Points, in no order, along strands that fork and pass close to each other.
Points whose rows are less than 79.7 apart are linked; no others are. Some points are linked to none.
Lura: | -35 |  26 | -10 |  41 | -16 | -25 |  17 |   7 | -33 | -49 |   4 |   3 |  16 |  -3 |   5 |  53 |  23 | 106 |  73 |   8 |
velu: | -31 |  35 | -76 |  -1 | -66 | -33 |  13 |  64 |  -5 | -27 | -10 |  72 |  32 |  26 |  -1 |  -4 |  13 |  53 |  32 |  40 |
Garo: | -33 |  26 | -40 | -47 | -69 | -40 |   3 |  14 | -43 |  53 | -24 | -10 |  66 |  35 |   1 | -26 |  27 |  35 |  15 |  25 |
disu: | -53 |  33 |  24 |  69 |  41 | -19 |  17 |  -3 |  75 | -38 | -10 |  35 | -43 | -36 | -51 |  14 | -47 | -33 | -26 |  -9 |
Nadi: |  79 | -20 |  11 |  14 | -40 |  -2 | -21 | -20 |  22 |  33 |  51 |  26 |   0 |  -2 |   3 | -18 |  19 | -71 | -29 |  18 |
Pul: | -50 |  24 |  37 |  34 | -20 | -57 |  20 |   7 |  29 | -19 |  18 |  60 | -16 | -37 | -21 | -11 |  -4 | -37 |  24 |   2 |
lebe: |  37 |  30 | -88 | -38 |  23 |   4 | -45 |  32 |  -6 | -42 |   0 |  59 |   4 |  47 |  21 |  -3 |  13 |  44 |  -6 |   4 |
zis: |  22 | -53 |  99 |  14 |   7 |  18 |  39 | -48 | -28 |  52 | -18 | -39 |   0 | -29 |  22 | -28 |  -1 | -66 |  22 | -33 |
kuzal: |  30 |  -3 | -13 | -24 |  49 |  24 | -33 |   9 | -10 | -27 |  -5 |  -3 | -21 |  14 |  15 |  20 |  -9 |  13 | -24 | -25 |
vipi: |  28 |  17 | -11 |  35 | -27 | -19 | -11 |   7 |  76 |  -9 |  35 |  87 | -18 |  -1 | -27 | -25 |   7 | -62 | -36 |   1 |
sev: | -11 |  10 |   6 |   8 |  10 | -14 |  -9 |  13 | -13 | -23 |  -2 |  26 | -22 |   3 |  -3 |  31 |  -5 |  17 |  18 | -28 |
nos: | -41 |   5 |  45 |  17 |   3 | -21 |  15 | -15 | -42 | -17 | -18 | -30 | -12 | -18 |   8 |  30 |  -9 |  41 |  68 | -29 |
davo: |  62 | -55 |  16 | -46 |  77 |  88 | -30 |   0 |   6 |   0 |  17 | -72 | -28 |  -3 |  31 |   2 | -17 | -14 | -45 |   7 |
ral: |  59 |  21 | -66 | -49 |  52 |  22 | -51 |  25 |  -4 | -45 |   8 |  36 |  -6 |  31 |  21 |   8 |   6 |  32 | -17 |  -8 |
melut: | -37 |  19 |  -4 |   9 | -11 | -22 |   5 |  -6 | -50 | -22 | -19 | -26 |  26 |  11 |  17 |  46 |  15 | 104 |  64 |  -7 |
Zivaz: |  26 | -34 |  76 |   2 |  -7 |  -1 |  17 | -33 | -18 |  37 |  -2 | -13 |   6 | -20 |   7 | -19 |   9 | -60 |  15 | -29 |
lovo: | -65 |  40 |  31 |  76 |  49 | -11 |  29 | -18 |  73 | -37 | -21 |  -4 | -45 | -51 | -54 |  13 | -62 | -37 | -27 |  -8 |
vaz: |  47 | -36 |   6 | -50 |   0 |  14 | -15 | -41 | -38 |  50 | -19 | -29 |  44 |  32 |  35 | -21 |  24 |   3 |  -2 | -12 |
Pevo: |  62 | -24 |   4 |  11 |  56 |  64 | -30 |  -8 |  64 |  -9 |  38 | -40 | -53 | -14 |  -6 |  -1 | -22 | -49 | -88 |  27 |
gegek: | -54 |  19 |  11 |  16 | -41 | -47 |  25 |   6 | -39 | -16 |   1 |   4 |  23 | -14 |  -4 |  17 |  16 |  57 |  77 |  10 |
Lal: |  26 | -20 |  36 |  -4 |  -9 |  -3 |  -4 | -21 | -24 |  24 |   6 |   4 |   0 |  -2 |   5 |  -5 |   8 | -37 |  -3 | -27 |
gam: | -56 |  27 |  -5 |  46 | -38 | -42 |  31 |  20 | -25 | -42 |  19 |  13 |  36 | -23 |  -1 |  24 |  29 | 100 |  88 |  30 |
Tunu: | -45 |  32 | -47 |   6 | -64 | -47 |  23 |  45 | -13 | -20 |   1 |  49 |  28 |   6 |  -7 |   1 |  10 |  46 |  50 |  25 |
luzog: | -14 |  35 | -90 | -28 | -66 | -28 |  -3 |  55 | -17 |   1 | -11 |  52 |  43 |  45 |  -2 | -24 |  21 |  38 |  16 |  37 |
ton: | -13 |  -7 |   2 | -46 |  -9 | -20 | -11 | -23 | -51 |  34 | -48 | -39 |  48 |  37 |  25 |  -3 |  21 |  51 |  28 | -20 |
donam: |  78 | -15 | -20 |  -1 | -57 |  -3 | -28 | -17 |  12 |  32 |  57 |  35 |   7 |   9 |   3 | -30 |  26 | -58 | -15 |  27 |
melet: | -53 |  22 | -27 |  15 | -82 | -59 |  29 |  61 |  23 | -14 |  22 |  95 |  20 | -18 | -19 | -37 |  11 | -21 |  36 |  36 |
Poda: | -11 | -20 |  20 | -25 |  58 |  37 | -18 |  -2 | -41 | -18 | -38 | -55 | -27 |  10 |  24 |  38 | -25 |  59 |  11 | -46 |
Ganon: |  40 | -52 |  42 | -32 |  19 |  25 |  -4 | -37 | -38 |  42 | -18 | -36 |  19 |  14 |  35 | -10 |  10 |  -7 |   1 | -35 |
nazo: | -55 |  26 | -18 |  14 | -49 | -51 |  22 |  32 | -17 | -25 |  10 |  42 |  24 |  -4 |  -2 |  14 |  17 |  44 |  61 |  18 |
zib: |  75 | -16 | -32 | -26 | -67 |  -2 | -28 | -18 | -15 |  53 |  39 |  10 |  42 |  26 |  12 | -42 |  33 | -36 | -13 |  31 |
gasab: | -44 |  -5 |  48 |  26 |  57 |  41 |  12 |   8 | -24 | -27 | -37 | -69 | -67 | -30 |   4 |  45 | -38 |  44 |  14 | -38 |
mes: | -19 |  14 | -14 | -27 | -71 | -42 |  18 |  11 | -34 |  35 |   6 |  17 |  44 |   3 |  -3 | -24 |  30 | -10 |  26 |   1 |
Sesiz: | -45 |  10 |  64 |  36 |  20 |   2 |  14 | -13 | -24 | -26 | -24 | -36 | -33 | -39 |   1 |  34 | -25 |  38 |  54 | -35 |
mida: |  -6 |  35 | -66 | -42 | -55 | -29 |  -6 |  27 | -28 |  37 | -10 |  20 |  55 |  47 |   2 | -26 |  33 |  32 |   1 |  28 |
zut: | -17 |  31 |   0 |  58 |  26 | -14 |   7 |   4 |  88 | -38 |  -4 |  68 | -36 | -15 | -42 |   9 | -35 | -35 | -40 | -12 |
bupi: |  -6 |  21 | -59 | -31 | -14 | -21 | -16 |  18 | -34 |  -6 | -15 |  26 |  29 |  37 |   9 |  14 |  18 |  45 |  11 |   2 |
Nipa: | -14 |  13 |  -6 |  -2 |  11 | -12 |  -9 |  10 | -29 | -27 | -13 |  10 |  -3 |  11 |  10 |  36 |  -4 |  50 |  33 | -25 |
tumek: | -66 |  24 |   2 |  74 |  59 |   8 |  44 | -35 |  86 | -20 | -16 | -16 | -42 | -49 | -67 |  -1 | -74 | -63 | -65 |  -6 |
Siku: |  11 | -28 |  23 |  57 |  46 |  59 |  37 | -47 |  80 |  16 |   9 | -74 | -44 | -37 | -27 |   0 | -38 | -96 | -99 |  25 |
Ked: |  91 | -14 | -47 | -63 |  34 |  29 | -63 | -13 | -11 |  -6 |  19 | -16 |  18 |  29 |  19 | -20 |  22 |  13 | -18 |  11 |
lek: | -20 |  17 | -29 | -17 | -71 | -41 |  17 |  32 | -18 |  21 |  13 |  53 |  33 |   5 | -13 | -27 |  22 | -15 |  15 |  14 |
soniv: | -47 |  32 | -41 | -31 | -67 | -45 |   9 |  25 | -41 |  26 | -25 |  -9 |  61 |  37 |   1 |  -4 |  29 |  70 |  33 |  31 |
ril: | -61 |   6 |  69 |  47 |  45 |  18 |  22 | -12 |  -8 | -27 | -28 | -62 | -61 | -48 | -10 |  32 | -37 |  24 |  35 | -32 |
rit: |   3 |   6 |  11 |  -4 |  -4 | -15 |  -6 |  -1 | -21 |   2 |   3 |  21 |  -2 |   1 |   2 |  10 |   6 |  -8 |   4 | -32 |
Ruku: |   34 |  -85 |   49 |   -5 |   69 |  110 |   14 |  -17 |   25 |   21 |    1 | -103 |  -50 |  -17 |   29 |  -11 |  -21 |  -41 |  -56 |   30 |
sigo: |   5 |  14 |  46 |  30 | -15 | -32 |  14 | -16 |  39 |  15 |  28 |  47 | -13 | -34 | -28 | -18 |   1 | -77 | -18 |  -9 |
kogub: |  30 |   9 | -12 |  12 | -43 | -20 |  -6 |  11 |  37 |  10 |  39 |  83 | -10 |  -4 | -18 | -22 |  20 | -56 | -22 |   4 |
puvet: |   1 |  38 | -83 | -31 |  -7 | -15 | -31 |  36 | -23 | -29 | -16 |  42 |  19 |  50 |  13 |  13 |  17 |  65 |   9 |  13 |
peve: | -52 |  25 |   3 |  28 | -50 | -62 |  20 |  34 |  39 | -25 |  22 |  90 |  -3 | -26 | -23 | -22 |   4 | -25 |  32 |  19 |
fod: | -37 |  17 |   9 |  62 |  58 |  20 |  37 | -32 |  84 |  -7 |  -7 | -29 | -42 | -47 | -60 |   1 | -55 | -77 | -83 |  -6 |
soni: |  72 |   4 | -55 | -50 |  83 |  52 | -58 |  28 |  15 | -49 |  19 |   6 | -18 |  15 |  13 |   7 |  -5 |  16 | -34 |  -8 |
zes: |  20 | -45 |  45 |  37 |  45 |  69 |  28 | -34 |  59 |  28 |   8 | -81 | -52 | -34 |  -9 |  -2 | -24 | -82 | -83 |  19 |
Golir: | -28 |  34 | -49 | -31 | -39 | -36 |  -8 |  20 | -42 |   7 | -30 |  -9 |  47 |  45 |  10 |  12 |  24 |  76 |  30 |  20 |
Kovuk: |  -6 |   3 |  -6 | -29 |   8 | -10 | -19 | -13 | -49 |   2 | -24 | -17 |  21 |  28 |  20 |  25 |   8 |  48 |  25 | -30 |
sok: |   48 |  -92 |   49 |  -23 |   77 |  116 |    8 |  -21 |    8 |   19 |    4 | -101 |  -37 |   -3 |   41 |  -11 |  -15 |  -22 |  -47 |   18 |
fak: | -37 |  15 |   8 |  -8 | -36 | -42 |  14 |   2 | -45 |   9 | -15 |   2 |  23 |   0 |  -2 |  12 |  14 |  23 |  56 | -13 |
tapaf: | -25 |  24 |  36 |  28 |  -7 | -38 |  11 |   0 |  33 |  -9 |  17 |  50 | -20 | -28 | -24 |   0 |  -9 | -40 |   6 | -15 |
dobov: | -35 |  22 | -48 |  -5 | -87 | -43 |  24 |  64 |   9 |  -2 |  18 |  84 |  31 |   0 | -21 | -45 |  14 | -15 |  24 |  31 |
pon: |  76 | -34 |  -9 | -42 |  44 |  44 | -44 | -14 | -11 |   1 |   7 | -31 |   6 |  16 |  32 |  -4 |   3 |  -6 | -28 |  -7 |
sevak: |  79 | -83 |  34 | -42 |  73 |  96 | -18 | -11 |   7 |  10 |  16 | -88 | -17 |   3 |  39 |  -8 | -22 | -21 | -33 |  28 |
Sodit: |  36 |  -1 |  31 |  18 | -33 | -23 |   0 | -13 |  25 |  28 |  38 |  44 |   5 | -15 | -19 | -24 |  18 | -72 | -20 |  -2 |
Peb: | -40 |   3 |  19 |   6 |  -9 | -28 |   5 | -22 | -55 |  -9 | -29 | -40 |  19 |   7 |  17 |  37 |   8 |  84 |  75 | -21 |
gezom: |  57 | -40 |   8 | -39 |  69 |  63 | -36 |   2 |  -4 |  -9 |   6 | -42 | -23 |  -1 |  28 |   6 | -13 |  -7 | -42 | -21 |
muve: | -22 |   0 |   7 |  58 |  55 |  43 |  42 | -43 |  85 |   6 |  -2 | -56 | -43 | -39 | -52 |  -4 | -49 | -80 | -99 |   3 |
sulub: |   9 | -13 |  -7 | -64 |  -2 |  -9 | -23 | -32 | -46 |  50 | -39 | -33 |  53 |  48 |  28 | -11 |  25 |  40 |   9 | -11 |
Tapi: |  54 | -20 | -10 | -39 | -46 |  -6 | -23 | -35 | -32 |  62 |   8 | -12 |  59 |  33 |  16 | -42 |  38 | -22 |  -3 |  21 |
vula: | -24 |   1 |  -4 | -26 | -52 | -37 |  10 |  -2 | -47 |  35 | -10 |   3 |  44 |  11 |   3 |  -7 |  19 |   6 |  39 |  -7 |
vep: |  34 | -59 |  47 |  17 |  54 |  87 |  13 | -22 |  45 |  20 |  11 | -88 | -55 | -22 |  11 |  -1 | -25 | -64 | -75 |  25 |
pibo: |   6 |  21 | -13 |  38 |  -2 | -17 | -11 |  17 |  82 | -31 |  17 |  95 | -31 |   0 | -34 | -13 |  -6 | -40 | -39 |  -5 |
Ranar: | -30 | -15 |  32 |   8 |  70 |  45 |  -7 |  11 | -27 | -26 | -29 | -57 | -58 | -12 |  13 |  47 | -34 |  43 |   6 | -40 |

Follow the links from the first point to the second, and from the first to the third. Name the last point that the two ways share.
donam, zut, melet => Sodit
nos, Tunu, mes => gegek
zib, melet, zut => Sodit

A fork is a point with three links, a tip a point with one. Leave the first point through the second and follow the links. Name the first fork or tip that comes.
Pul, tapaf => Sodit
sevak, davo => Ked
dobov, lek => gegek
puvet, lebe => soni
ton, Kovuk => zis

Name the points in between on the shortest way along the links from the first point to the second, in order.
velu, mes => Tunu nazo gegek fak vula
ton, sev => Kovuk Nipa
Tapi, kogub => zib donam Nadi Sodit
ral, mida => lebe puvet bupi Golir soniv Garo
Ranar, Lura => gasab ril Sesiz nos Peb melut
